Points, in no order, along strands that fork and pass close to each other.
Two points are linked if the straight distance between their rows is under 6.97. Some points are linked to none.
Zera: [-3.46  2.82  2.37  1.81 -2.46 -2.92 -0.45 -1.01  3.82 -0.35  1.77 -0.71
 -1.48  1.25 -0.65  0.16 -0.22  1.75 -0.47 -0.38  1.45  1.12  1.17 -0.38
 -2.11 -0.41  0.67  2.42 -0.46 -0.70  0.30  0.02 -0.85 -0.77 -2.97]
Memu: [ 1.51 -2.39  1.39 -1.13  1.40  4.27  1.79  1.40 -0.94  1.20  0.96 -0.06
  1.14  0.63  0.84  2.53 -4.17  0.77  2.37  1.33  3.16 -0.74  0.01 -1.98
  0.26  0.37  3.86  1.58 -0.55 -1.59 -0.76  1.16  2.25  0.36  2.01]
Dapig: [-1.41  0.95 -2.75  1.35  2.96  1.47  0.71 -1.04  0.16  0.64 -1.28  3.97
 -1.73  0.74 -0.24  1.48  3.70  0.43 -0.05  1.11  0.34 -1.56  0.44  2.48
 -2.65 -1.76 -0.04  2.05  2.12  2.94  0.69  0.89 -3.71 -1.51  0.96]
zeral: [ 2.77 -2.94  1.20 -0.41  0.20  3.30  1.70 -1.36  0.12 -1.79  0.97 -0.41
 -1.21 -1.88  2.15 -0.46 -4.30 -3.34  0.64  0.91  0.29  1.46 -0.61  0.08
 -0.56 -1.04 -1.93 -0.46  1.95  0.06 -4.72  1.62 -1.13 -1.09 -2.37]
Tipos: [-2.02 -2.47 -2.17  0.10  3.59  1.43  0.01  2.32 -0.76 -0.23 -0.30  3.03
  1.21  0.01  0.18  1.41  0.99 -0.39 -0.26  1.92  2.69 -2.80  3.00  2.13
  0.05 -3.49 -2.93 -0.05  0.94 -0.10  1.63  1.55 -3.94 -1.02  0.86]
Rog: [-2.97 -0.31 -0.57 -2.07  3.05  1.03 -2.32 -1.23 -1.44  0.74  4.52  1.09
 -0.45  0.39 -0.60  0.06  2.48  1.71 -0.26 -1.88  1.59  0.35 -1.20  0.05
  1.48  0.55  0.12 -0.09 -2.16  0.44  3.82 -1.01 -0.71  2.34  1.88]
Fomo: [ 1.70  1.23  2.48 -0.48  0.20  0.54  0.01 -1.51 -1.68  2.75  0.06 -1.69
 -0.12  3.27 -1.37 -1.33 -2.66  4.66  1.29 -0.91  0.44  0.39 -2.00 -2.81
  0.70  3.02  4.21 -1.13 -0.42 -1.91  0.86  0.27  3.29  2.48  2.91]
seg: [ 1.89 -2.86  1.04 -1.92  2.46  5.13  1.79 -0.38 -2.19 -0.16  1.06  0.16
  1.33 -0.42  1.72  1.84 -4.13 -0.49  0.91  0.74  2.03  0.26 -0.58 -1.03
  0.95 -0.61  2.28  1.87  0.54  0.09 -0.39  1.24  1.45  0.35  2.70]
Zeg: [-1.15 -2.04  0.16 -1.36  3.63  2.23 -0.11  2.17 -3.62 -0.79  0.75  0.33
  1.80 -1.79  0.12  1.08 -0.22 -2.37 -0.04  0.04  2.57 -2.90  0.62  1.11
  3.29 -1.11 -1.69 -1.99  0.20 -1.20  2.98  0.53 -2.79 -0.16  0.92]
Dufed: [ 0.90 -2.09  0.77 -2.77  3.76  5.13  1.83  0.85 -2.82 -1.81 -0.60  0.75
  1.62 -2.45 -0.03  1.73 -1.60 -2.86 -1.00  0.09  1.48 -1.34 -2.03  0.64
  1.35 -0.76 -0.01 -1.12  1.74 -1.37 -0.25 -0.08 -1.78  0.50  1.60]
Levap: [-3.01 -1.88 -1.79 -2.42  2.98  1.51 -2.01  0.87 -2.06  0.14  3.21  1.18
  0.24  0.42  0.19  0.17  2.30  0.87  0.89 -1.18  3.06 -1.27 -0.79  0.58
  2.03  0.31 -1.74 -1.49 -1.75  0.27  4.19  0.99 -1.75  1.04  2.34]
supod: [-3.85  1.77  1.64  0.01  0.87 -0.24 -0.34 -2.03  0.93  0.90  2.96 -0.65
 -0.47  2.40 -1.11  2.72  1.68  2.32  0.15 -2.57 -0.48  1.63  1.05  0.62
  0.23  0.57  2.49  1.97 -1.21 -1.15  3.07 -1.76  1.42  0.85 -1.23]
bar: [ 0.40 -1.18 -2.22  1.26 -1.03 -1.12 -0.27  1.21  1.13 -0.54 -3.12 -0.02
 -1.75  1.16  1.81 -1.50  2.70 -1.92  0.81 -0.64 -1.03  1.00 -0.12 -0.05
 -1.25  3.50 -1.55 -2.49  1.64  0.91 -1.65  0.90 -0.75 -2.01 -1.61]
gedu: [-2.91  3.23  2.29  0.62 -1.93 -1.68  0.14 -0.98  2.98 -0.40  0.36 -0.36
 -1.51  1.47 -1.24  2.37 -0.20  3.52 -0.46 -0.05  1.30 -0.44  0.19 -2.73
 -0.76 -1.04  2.05  2.30  0.37 -0.06  1.99  0.05 -1.09 -0.39 -2.70]
Mibu: [ 2.24  3.17  1.29  1.35 -2.20 -2.37 -0.33  0.09  1.40 -1.41 -1.05 -1.98
 -0.36 -1.84 -1.83 -1.53 -3.68  1.07 -2.16  0.75 -1.76  0.89  0.23  1.40
 -3.34 -1.69  1.02  2.09 -0.69  0.05 -4.69 -0.61  1.41  1.23 -0.15]
vovo: [-2.88 -4.81  0.29 -1.49  2.31  1.36  1.29  3.30  0.27  0.95 -1.21  3.20
  1.42 -1.60  3.75 -0.44  4.83 -3.06  2.67  0.01 -0.40  1.87  0.75  4.18
 -0.87 -0.62 -2.30  0.42 -0.76  2.91  1.16 -1.31 -1.22 -1.19  2.32]
sog: [ 0.87 -2.88 -1.47  1.46 -0.94 -0.21  0.85  2.05  0.12 -0.56 -4.01  0.66
 -0.93  1.77  2.85 -1.31  3.40 -3.49  1.02 -0.47 -1.71  0.73  1.30  0.21
 -0.42  3.90 -2.10 -1.32  1.35  1.05 -1.15  0.60  0.40 -2.50 -1.09]
vage: [ 3.64  1.49 -2.08 -1.96 -4.29 -3.07  0.26 -0.81  1.42 -0.53 -0.23 -2.84
  3.07 -2.30 -0.59 -2.77  3.11 -2.16 -1.43  0.19 -3.14  2.85 -0.89  1.33
  0.40  3.67 -0.70 -2.28 -0.92 -1.41 -1.01 -2.82  2.94  0.39 -0.95]
pifa: [ 0.51 -0.29  2.46 -1.46  1.59  0.82 -1.11 -2.21 -2.21  1.60  0.45 -0.49
  0.36  2.18 -0.93 -0.19 -0.84  4.35  0.52 -2.09 -1.29  0.55 -0.48 -2.29
  1.86  2.40  2.98 -0.22 -1.75 -0.19  2.10 -0.42  2.65  3.52  2.86]
reto: [-2.01 -2.52 -0.25 -1.47  4.14  0.65 -0.24  2.96 -2.62  0.40  0.06  0.89
  1.13 -2.22  1.70  0.72  1.54 -2.27  0.68  1.30  3.58 -2.52  1.30  1.12
  1.88  0.07 -2.19 -3.18  0.75 -0.92  3.10  0.36 -3.38 -0.58  0.38]
kog: [-2.03 -2.74 -0.29 -1.16  1.96  0.68 -2.02  3.94 -0.82 -0.58  2.11  2.33
  0.85  1.38 -0.74  2.12 -0.62  0.97 -1.09  0.56  4.15 -2.31  1.45 -0.61
  1.40 -3.62 -1.76 -0.21 -1.74  1.31  2.94  1.96 -1.12  0.40  2.19]
fugu: [-3.99  3.14  0.39  2.46 -1.29 -1.27  0.48 -1.59  2.48  0.96  1.94 -0.80
 -1.46  2.15 -0.20  0.51  1.12  0.57  0.04 -1.44 -0.50  1.21  1.27  0.97
 -1.93  0.89  0.25  2.72  0.67 -0.30  0.61 -0.18  0.04 -2.01 -2.58]
gonut: [ 1.92 -2.28  1.47  0.97 -1.30  3.22  0.66 -0.89  1.29 -0.96  1.27  2.01
 -0.24 -1.80  1.41  0.51 -4.37 -2.76  0.57  1.55  0.73  0.71  1.42  0.79
 -1.05 -2.74 -0.78  0.99  1.60  0.69 -5.17  2.92 -0.92 -1.47 -1.42]
ragid: [-2.39 -4.05 -0.18 -1.40  3.19 -0.43  1.26  4.23  0.22  1.44 -1.26  2.73
  1.20 -2.35  3.98  0.70  3.61 -2.62  2.92  0.87  2.36 -0.26  0.60  3.05
 -0.48  0.63 -1.54 -1.91  0.22  1.84  2.12 -0.69 -2.35 -1.12  1.83]
sinot: [-2.99  2.70 -0.33  0.65  2.36 -0.67 -1.57  1.56 -0.04  2.12  2.78  3.81
  0.33  0.60 -1.33  2.56  2.32  1.55 -2.43  1.09  2.70 -2.49 -0.95  1.27
 -0.84 -1.95  0.93  2.07 -0.41  2.45  2.93 -2.27  0.07 -0.39 -0.22]
rumu: [ 2.91 -0.51 -3.02  0.19 -3.77 -1.86 -0.14  1.13  1.30 -0.41 -1.43 -0.83
  1.24 -0.04  1.64 -2.36  3.14 -3.51 -0.46  0.54 -3.22  0.83 -0.18  2.01
 -0.24  4.02 -2.59 -2.66 -0.28  0.25 -3.02 -0.29  3.15 -1.39 -1.52]
ged: [ 1.31  0.46 -0.12  1.10 -2.41  1.29 -0.51  0.79  0.33 -0.11 -2.24  2.66
 -0.65  0.54 -0.59  2.77 -0.97  1.70  0.28  2.34  1.92 -3.37 -1.54 -4.56
  0.26 -4.57  0.94 -0.09  0.10  0.48 -2.08  2.12 -1.54 -1.82  2.34]
toroz: [ 2.39  1.90  1.50  1.64 -2.95 -0.45 -0.04  0.22  2.00  0.51  0.13  0.80
 -1.47 -2.02 -1.01 -1.65 -3.33  2.32  1.46  2.43  0.88  0.13 -2.16 -0.36
 -1.51 -1.67  1.36  1.37 -0.71 -0.14 -5.67  2.41  0.55  0.10  1.12]
nozar: [ 3.40 -2.14  0.27 -1.10 -1.74  0.56  2.28  1.17  0.93 -0.57 -0.32 -0.71
  0.50 -0.22  2.33 -0.33 -0.35 -5.19 -1.28  1.13 -0.34  0.57 -1.05  1.24
 -0.85  2.90 -2.99 -1.67  0.80 -0.59 -3.58 -0.86  0.70 -1.57 -3.84]
fisi: [ 0.68  2.93  0.85  1.39 -2.34 -3.69 -0.33 -0.31  1.33 -1.40 -0.31 -2.44
 -0.17 -1.30 -2.05 -1.97 -3.26  0.44 -2.28  0.20 -3.29  1.11  1.99  1.18
 -2.34 -1.66  0.05  2.25 -0.99 -1.03 -2.73 -1.36  2.16  1.09 -1.55]
Rebi: [ 3.38  1.24 -1.95 -1.79 -4.45 -2.44  0.65 -0.50  1.37 -1.26 -1.59 -2.16
  1.97 -1.78 -0.25 -2.54  3.81 -3.15 -1.52  1.10 -4.16  1.77 -0.66  2.31
 -1.32  3.80 -1.34 -1.61 -0.79 -1.28 -2.96 -1.40  3.10 -0.24 -0.47]
nopuf: [ 2.04  1.79 -0.97 -0.79 -3.47 -1.30 -0.28 -1.69 -0.31  0.75  1.26 -3.52
  1.26 -0.16 -0.38 -2.54  1.33 -0.35  0.00 -2.62 -3.23  2.96 -2.23 -2.67
  2.20  4.06 -1.01 -3.17 -0.58 -0.32  0.72 -2.44  0.69 -0.32 -1.21]
votom: [-2.49 -2.46 -0.30 -2.14  2.25  1.22 -2.49  1.82 -1.82 -0.80  2.35  1.33
  0.79  1.05 -0.47  1.20 -0.08  1.31 -0.69 -0.90  2.70 -2.11  0.63 -0.39
  2.53 -1.60 -1.46 -0.50 -2.39  0.60  3.81  1.51 -0.75  1.88  2.38]
lanuv: [ 0.21  2.10  2.67  0.94 -0.78 -2.47 -0.94 -1.99  0.54  0.96 -0.04 -2.21
 -0.27  1.32 -0.50 -1.38 -4.03  2.70  0.44 -1.78 -1.07  1.39 -0.38 -2.29
  1.05  1.18  2.33 -0.48 -0.51  0.32  0.66 -0.26  2.15  2.20  0.01]
Zuvol: [ 2.05 -2.90  0.83 -2.30  2.77  5.88  2.15 -0.39 -2.12 -1.41 -0.45  0.11
  0.71 -1.40  1.12  1.82 -3.38 -2.15  0.34 -0.13  0.98  0.19 -2.10  0.36
  1.19 -1.17  0.93  1.04  1.23  0.36 -0.21  0.58 -0.75  0.27  1.94]
fupos: [-1.78 -0.91 -0.77 -1.04  2.10 -0.52 -2.43  2.54 -0.15  0.11  3.01  3.09
 -0.65  1.30 -1.58  2.14  1.24  2.50 -2.27  1.01  4.84 -1.69 -0.45 -0.99
 -0.16 -2.90 -0.73  0.00 -1.23  2.22  1.64  0.34 -1.83  0.41  1.46]
gofif: [-3.95  1.91  2.38 -0.03 -1.64 -1.52  0.12 -1.53  1.38  1.45  2.75 -2.38
 -0.65  3.65 -1.02  1.83  0.27  2.91  1.83 -3.81 -1.10  2.76  0.51 -1.25
 -0.66  1.01  1.84  1.16 -1.15 -1.09  2.00 -1.78  1.17  1.58 -0.98]
maz: [ 2.38  3.38  1.37  2.60 -2.06 -1.29  0.08 -1.82  0.75  1.20  0.11 -0.50
 -1.65 -3.19 -1.30 -2.75 -4.02  3.88  1.06  2.66  0.67 -0.61 -2.70 -0.40
 -0.28 -2.30  1.15  1.83  0.17 -1.36 -3.61  1.40  0.32 -0.17  1.31]
bivur: [ 0.86 -3.45  0.99 -0.57  3.20  1.27  1.84  2.49 -2.32 -0.35 -4.36  1.85
  1.72 -2.09  1.42  0.56  2.27 -3.72 -0.82  0.04  1.69 -0.62  0.66  1.72
  1.19  2.41 -0.88 -1.23  1.06 -0.89  1.52 -0.34 -1.08 -1.41  0.31]
kudad: [-0.83 -0.83 -1.37 -0.25  1.10  2.16 -0.87 -1.33 -1.25 -2.26 -2.22  0.33
 -1.89  1.91 -1.24 -0.52  1.07 -0.51  0.72 -1.58 -0.83  0.05 -0.34 -0.45
  0.67  2.06 -0.54 -1.15 -0.49 -0.44  0.37  1.84 -1.46 -0.64 -0.42]
ver: [ 3.29  2.03 -1.52 -1.21 -4.63 -2.74  0.03 -0.79  0.80  0.72  1.41 -3.79
  3.00 -1.70 -0.42 -2.95  2.49 -1.01 -0.50 -1.72 -3.19  3.13 -1.16 -1.39
  1.47  3.70 -0.44 -2.99 -0.78 -0.84  0.51 -3.21  1.79  0.47 -1.88]
vusa: [-2.45  0.65 -1.91  0.36  3.20  0.41 -2.25  1.17 -0.76  2.09  2.96  3.81
  0.37  0.85 -0.97  1.26  1.95  1.33 -1.81  0.91  3.05 -2.04 -0.81  1.55
 -1.07 -1.21  0.06  1.40 -0.80  2.91  2.96 -0.26 -0.88 -0.27  1.59]
Panef: [ 0.66  3.00 -3.19 -0.62 -2.81 -3.25  1.16 -2.15 -0.01 -1.35 -0.65 -5.32
  0.61 -2.99 -2.01 -2.50  1.51 -2.33  0.31  0.29 -4.89  0.93  0.94  1.02
 -0.60  0.80 -0.74 -0.67  0.21 -2.56 -1.43 -3.70  1.55  0.62 -2.51]
fil: [-1.88 -1.46 -3.18  0.14  3.00  1.38 -0.83  0.58 -0.43 -0.25  0.10  3.79
 -0.09  1.22 -0.61  1.92  2.89 -0.01 -0.60  2.27  1.86 -1.88  1.61  2.18
 -1.40 -2.48 -1.08  1.45  0.96  1.52  0.70  2.53 -3.38 -1.00  1.88]
febed: [ 0.23  3.68  1.89  3.53 -2.67 -2.69 -0.32 -2.83  1.07  0.57 -0.05 -0.31
 -2.16 -2.41  0.02 -1.57 -3.54  3.11  0.40  2.52  0.11 -1.93 -1.22 -2.50
  0.49 -3.68  0.88  2.26  0.44 -0.94 -0.76  1.57 -0.67 -0.26  0.35]
lidi: [-4.21  2.06  1.54 -0.53  1.87  0.04 -0.97 -0.74  0.25  2.30  3.40  1.71
 -0.25  1.52 -1.68  2.98  2.55  1.76 -0.23 -1.31  0.60 -1.00 -0.15  1.55
  0.52 -0.21  2.70  2.32 -1.37 -0.48  3.32 -1.74  1.58  0.72 -0.78]
Zabaz: [-1.36 -1.66 -0.85 -0.52  1.55  2.74 -0.65 -0.54 -1.25 -2.44 -1.66  1.45
 -0.69  1.97 -1.76  0.92  0.77 -0.29 -0.26 -0.49  0.33 -1.16  1.14  0.47
  0.51 -0.63 -0.29  0.13 -0.56 -0.17  0.84  2.61 -1.63  0.31  0.63]
Lumig: [-1.46  2.00 -1.27  1.62 -0.07 -0.81 -0.77 -2.44  0.21 -1.06  0.85 -2.48
 -1.81  0.68 -0.37 -1.49  0.52 -0.26 -0.27 -2.19 -1.89  2.64 -0.35 -0.81
  0.29  2.12 -0.56 -1.06  1.26 -0.23  0.68 -0.55 -0.66 -1.08 -3.25]
kede: [ 2.92 -1.25 -0.97 -1.55 -3.31 -0.46  1.17  1.44  0.76 -0.19 -0.89 -0.71
  0.84  0.01  1.78 -1.12  1.44 -4.37 -0.73  1.28 -2.58 -0.01 -0.82  1.83
 -0.93  2.90 -2.97 -2.36 -0.44 -1.01 -3.37 -0.63  2.30 -2.00 -2.71]
Tiv: [ 3.64 -3.20  1.33 -1.38 -0.38  1.82  2.20  0.25  0.51 -0.93  0.28 -0.95
 -0.54 -1.16  2.08 -0.31 -1.82 -5.08 -1.41  0.95  0.81  1.51 -1.67  0.38
 -1.59  1.37 -2.20 -1.81  1.95 -0.55 -4.29 -0.68 -0.38 -1.25 -3.41]
Lod: [ 0.26 -1.73  0.32 -1.31  1.64 -0.03 -2.18  1.70 -1.25  0.68  1.23  1.48
 -0.12  2.25 -0.65  0.68 -0.59  4.35  1.11  0.17  2.47 -2.11 -0.44 -2.30
  3.28 -0.57  2.62 -0.62 -2.04  0.15  2.96 -0.30  1.68  4.31  3.24]
nofin: [-1.19  2.98 -1.52  2.79  2.23  1.18  1.40 -1.53  1.58  1.93 -2.22  3.97
 -2.18 -0.07  1.06  1.05  2.93 -0.62  0.96  0.45 -1.36 -1.50  0.02  2.82
 -2.49 -1.97  0.64  2.48  2.97  3.66  0.62 -0.76 -3.53 -2.10 -0.26]
moki: [ 1.01 -2.68  0.47 -0.96  3.62  2.92  1.99  1.91 -2.16 -0.83 -3.30  1.46
  1.95 -2.48 -0.14  1.10  0.23 -4.13 -1.87  0.63  2.21 -1.80 -0.89  1.56
  0.52  0.73 -0.12 -1.94  2.80 -1.33  0.48 -0.18 -2.37 -0.80  0.67]
Boku: [ 1.62 -0.67  1.04  0.74 -2.09  2.48  0.12  1.76  0.68 -0.49 -1.89  2.36
  0.75  0.31  0.29  3.49 -2.46 -1.54  0.30  2.01  2.64 -3.22  0.44 -2.71
 -0.77 -4.29  1.80  0.48  0.65  0.45 -2.25  2.58 -0.84 -1.97  1.78]
zinu: [ 1.80  2.45 -1.26 -2.40 -1.94 -1.51  0.54 -2.77 -0.62  0.46  1.34 -4.83
  0.89 -1.18 -0.43 -2.85 -2.68  0.21 -1.34 -0.34 -4.63  2.42 -0.63  1.43
 -1.18  0.51 -0.57  0.87 -1.32 -0.36 -2.71 -1.68  2.39  2.31  0.74]
peb: [ 0.10  1.60 -1.15  0.56 -1.58 -1.77 -0.08 -2.07 -0.56  0.25  0.77 -3.62
 -0.52 -0.36  0.11 -2.26  0.87 -0.39 -0.33 -2.53 -2.63  2.55 -0.81 -2.13
  1.41  3.10 -1.18 -2.64  0.02 -0.65  0.61 -1.57 -0.51 -0.87 -1.95]
Gebab: [-0.61 -6.13  0.27 -1.21  2.09  0.85  2.43  2.73 -1.23  0.57 -0.88  2.51
  2.19 -2.16  3.44 -1.14  4.70 -2.17  1.71 -0.81 -0.39  2.51  1.03  3.32
  1.16  0.77 -2.74  0.36 -0.26  1.65  3.32 -1.49 -1.56 -2.50  1.70]
menug: [ 1.22 -1.81  0.25 -0.75  1.24  1.61 -1.23  3.03 -1.09  0.68  0.20  1.15
  0.12  1.56 -0.65  1.51 -1.68  3.74  1.53  0.48  2.68 -3.59 -0.80 -1.84
  3.11 -1.78  2.51  0.02 -2.34 -0.85  1.36  0.51  2.11  2.91  2.97]
muz: [ 2.60  0.86 -3.30  2.73 -0.61 -3.61 -0.81  0.59  2.56 -1.78 -2.58 -0.61
 -2.22 -1.90  0.68 -2.87  2.05 -1.98  0.04  0.50 -2.75  1.22  1.04  2.51
 -1.82  1.46 -1.78 -0.86  3.24  1.05 -2.98 -0.42 -0.38 -0.53 -3.29]
lidu: [ 0.15 -0.15  1.67 -0.45 -1.01  2.88 -0.53 -0.84 -0.70  0.41 -0.68 -0.25
  0.56  2.79  0.08 -0.36 -2.74  1.50  0.87 -0.96 -0.94  0.33 -1.36 -1.64
  0.21  1.57  1.82  0.08 -1.57  0.30 -1.23  1.74  2.20  0.86  1.84]
kodaz: [-0.73 -2.78  1.15 -2.17  2.71  3.10 -0.62  1.25 -3.59 -0.49  1.50  0.82
  1.43 -0.55  0.26  1.16 -1.46 -1.24  0.07 -0.53  1.62 -2.29 -0.10  0.19
  3.64 -1.58 -0.97 -0.77 -1.52 -1.03  3.71  0.98 -0.62  1.77  2.10]
zun: [ 0.06 -0.80  1.63 -2.13  2.19 -0.63 -1.84 -0.63 -0.75  1.08  1.92  0.38
 -0.17  1.38 -1.22  1.16  0.29  4.71  0.15 -1.31  0.91 -0.12 -0.28 -1.99
  2.36  0.86  3.29 -0.34 -0.96 -0.02  3.63 -1.08  1.29  4.45  1.96]
dib: [-0.46  1.70  0.53  0.59 -0.06 -0.27 -1.95 -0.67  1.57 -1.55 -0.97  2.05
 -1.09  1.81 -1.59  2.68  0.53  1.67 -2.51  0.63  2.53 -0.17  1.20 -2.39
 -1.12 -1.07  1.81  1.08  1.15  1.80  0.81  1.67 -1.62 -0.87  0.08]
Naz: [ 2.25  3.58 -3.86  0.48 -1.18 -3.05  0.24 -1.17  0.59 -2.12 -2.00 -3.85
 -0.10 -2.48 -1.28 -2.70  1.46 -2.59 -0.62  0.48 -4.44  0.18  0.44  2.07
 -2.56  0.99 -0.82 -0.75  1.45 -1.89 -2.83 -2.09  0.96  0.10 -2.23]
mos: [ 0.41  2.88  0.92  2.75 -1.71 -1.10 -0.92 -3.19  0.67 -0.17 -0.60 -0.34
 -2.24 -1.50 -0.03  0.75 -2.13  3.56  0.52  2.71  0.96 -2.69 -1.30 -5.07
  1.01 -4.36  0.74  2.12  1.07  0.73  0.70  2.10 -1.08 -0.98  1.05]
buki: [ 0.30  3.80 -2.07 -0.77 -2.76 -2.84  1.10 -2.62 -0.91 -0.77 -0.28 -5.24
  0.39 -2.22 -1.54 -2.82 -1.54 -1.31 -1.09 -0.42 -5.40  1.18  1.45  1.16
 -1.21 -0.87 -0.93  0.86 -0.77 -1.20 -1.70 -2.63  2.23  2.29 -1.71]
manu: [ 1.14 -1.33  1.99  0.85 -2.90  3.18  1.22  0.31  1.31 -0.05  0.03  3.24
  0.60 -0.09  1.02  1.85 -3.54 -2.52 -0.28  1.82  1.78 -1.54  0.68 -1.29
 -1.29 -3.22  0.86  1.04  0.98  0.53 -3.49  3.20 -0.42 -1.98  0.42]
Parev: [ 1.21 -4.84 -0.93  0.34 -0.10  0.98  3.10  1.22 -1.02 -0.19 -4.15  0.62
  1.29  0.94  2.60 -0.59  3.12 -3.55  0.25 -1.32 -1.97  2.06  1.97  0.52
  0.35  2.56 -3.06  0.33  0.70  1.35  0.92 -0.46  0.63 -3.84 -0.63]
vetef: [-3.46  1.83  2.11 -0.13 -2.36 -2.22  0.69 -2.02 -0.04  1.52  3.24 -4.12
  0.17  2.74  0.24  0.31 -0.03  2.63  2.00 -4.24 -2.40  3.77  1.39 -1.90
  0.21  0.94  0.47  0.49 -1.52 -1.55  2.42 -1.97  1.97  2.35 -0.20]
Lifa: [-1.01  2.44  2.05  1.31 -1.69 -3.26 -0.52 -2.06  0.02  0.96  1.17 -3.47
  0.28  0.61 -0.20 -2.21 -3.75  1.25 -0.42 -1.93 -2.52  2.41  0.23 -0.94
  0.37  0.77  0.20  0.23 -1.39 -0.26  0.35 -0.60  2.27  2.19 -0.93]
suz: [-1.32  1.87  1.55  0.37  0.34 -1.11 -1.18 -1.38  1.72 -0.76 -0.03  0.64
 -1.04  1.49 -1.42  2.67 -0.51  3.09 -1.60 -0.44  1.62  0.24  0.41 -2.15
  0.28 -0.97  2.44  0.97  0.03  0.36  1.46  0.17 -0.26  0.82 -0.65]
Beli: [ 1.41  1.94 -3.42  2.32 -0.40 -4.30 -0.45 -0.90  2.01 -1.39 -1.36 -2.68
 -1.10 -1.76  0.33 -2.18  2.19 -1.72 -0.07  0.18 -3.57  0.89  1.85  2.16
 -1.51  1.71 -1.71  0.07  2.79 -0.76 -1.90 -1.89  0.11 -0.83 -3.22]
pipal: [ 0.07  2.55  3.34  0.87 -0.79 -1.45  0.71 -2.12 -0.46  3.47  0.11 -3.09
 -0.11  2.07 -0.66 -1.02 -3.65  4.30  1.97 -1.56  0.33  0.86 -0.51 -2.78
  1.30  2.21  3.44 -1.10  0.24 -1.15  1.43 -0.69  2.51  3.09  0.41]
Lep: [ 1.16  1.87  0.74  1.96 -2.14 -0.68 -0.92 -0.97  1.02 -1.16 -1.72  1.32
 -1.94 -0.71 -0.96  1.18 -1.60  2.01 -0.40  1.93  1.58 -2.24 -1.78 -4.33
 -0.05 -3.48  1.46  0.06  1.03  0.72 -0.85  2.36 -2.09 -0.92  1.41]
demu: [ 2.38  0.87 -2.26  3.71 -0.66 -1.62 -0.61  0.25  1.47 -1.77 -3.04  0.84
 -1.84  0.05 -0.55 -2.85  0.40 -2.24 -0.29  1.15 -2.30 -0.82  0.35  3.37
 -2.00  0.52 -3.08 -1.74  2.53 -0.64 -4.21  1.47 -1.43 -0.96 -2.21]
Puset: [-0.90  2.47  1.65  1.34 -2.44 -4.31 -0.93 -0.56  1.40 -0.64  0.86 -3.11
  0.40 -0.08 -1.16 -2.07 -2.98  0.99 -0.73 -0.98 -2.18  1.43  2.31  0.11
 -0.79 -0.84  0.17  1.00 -1.35 -0.88 -0.70 -1.12  1.93  1.66 -2.04]
gefat: [-0.03 -0.42 -1.75  0.65 -1.54  0.99 -0.15  0.19 -0.28 -1.23 -2.07 -0.72
 -1.16  1.58  0.09 -1.65  1.34 -2.05  0.09 -0.94 -1.39  0.14 -1.54 -0.74
  0.23  2.75 -1.53 -2.86  0.21 -1.00 -1.95  0.48 -0.48 -1.32 -1.90]
Nubi: [-2.01 -4.01 -0.34 -1.02  3.97 -0.16  0.91  3.83 -1.01  0.73 -1.23  1.97
  1.13 -2.42  2.56  0.51  2.83 -2.29  1.86  1.57  3.23 -1.67  1.22  2.24
  0.75  0.79 -1.77 -2.27  0.91  0.35  2.47  0.19 -3.15 -0.45  0.24]
Minal: [ 0.97  2.38  0.24 -0.50 -1.20 -2.37  0.15 -2.51 -0.96  0.89  1.76 -3.42
  0.86 -0.53  0.13 -3.37 -3.48  0.58 -0.84 -1.43 -3.50  2.02 -1.42  0.02
 -0.38  0.76 -0.56 -0.24 -0.88  0.38 -1.91 -0.55  2.86  1.97  0.34]
guta: [ 1.83 -1.29  0.10 -0.46  0.28  3.17  1.14  2.69 -0.79  1.30  0.15  0.89
  0.47  1.54 -0.78  2.37 -2.76  2.77  2.71  1.22  3.08 -3.65 -0.64 -2.07
  1.66 -2.15  3.27  0.92 -1.70 -1.32  0.00  0.72  1.60  0.97  2.39]
mamez: [ 0.43 -5.59 -0.62 -0.54  1.80  1.21  2.31  2.05 -1.17  0.33 -2.97  1.61
  1.48 -0.35  2.81 -0.63  4.65 -1.64  1.30 -0.86 -1.56  2.82  2.16  2.19
  0.66  1.22 -2.69  1.02 -0.57  1.08  2.28 -1.12 -0.64 -2.91  0.28]
potaf: [-0.53 -0.35 -0.52  0.07  0.34  1.08 -2.06  0.20  0.42 -1.58 -1.32  2.52
 -0.35  2.01 -1.83  2.78  1.00  0.91 -1.53  1.00  1.67 -0.97  2.21 -1.63
 -0.79 -2.20  0.75  0.61  0.05  1.21  0.72  3.05 -1.75 -0.53  1.62]
fuded: [-3.33  2.48  0.97 -0.12  1.57 -0.69 -1.18  0.66  0.72  2.28  3.35  2.28
 -0.44  1.25 -1.30  2.97  1.80  2.64 -1.62  0.40  2.49 -2.06 -0.86  0.25
  0.16 -2.01  2.26  1.88 -1.13  0.06  2.64 -2.47  0.44  0.46 -1.35]
sonu: [ 2.95  1.17  1.25  0.45 -2.44 -0.91 -0.08  0.11  1.52 -0.79 -0.47 -0.27
 -1.20 -1.66 -0.95 -1.05 -3.14  1.64 -0.25  1.44 -1.31  1.25 -0.54  1.77
 -2.92 -1.52  0.54  1.62 -1.07 -0.29 -6.55  1.62  1.61  0.49  1.18]
lolos: [-2.97  1.71 -0.62  1.78  0.81  0.21  0.34 -2.90  1.05  0.65  1.55 -1.25
 -1.24  1.38 -0.35 -0.11  1.09  0.57  0.79 -2.12 -0.78  2.24  0.83  0.35
 -0.82  1.36  0.39  1.23  1.16  0.51  1.67 -1.11 -0.67 -2.11 -3.09]

A fork is a point with three links, a tip a point with one. Leave the first point through the second and follow the links. Name the first fork or tip that comes.
moki / Dufed | Lifa
buki / Panef | demu
zun / Lod | bivur
Parev / mamez | votom

Follow the links from the first point to the second, and from the first to the third. Name the last point that the two ways share.
menug / toroz / Panef | Lifa
maz / seg / Naz | Lifa
ragid / Rog / supod | votom
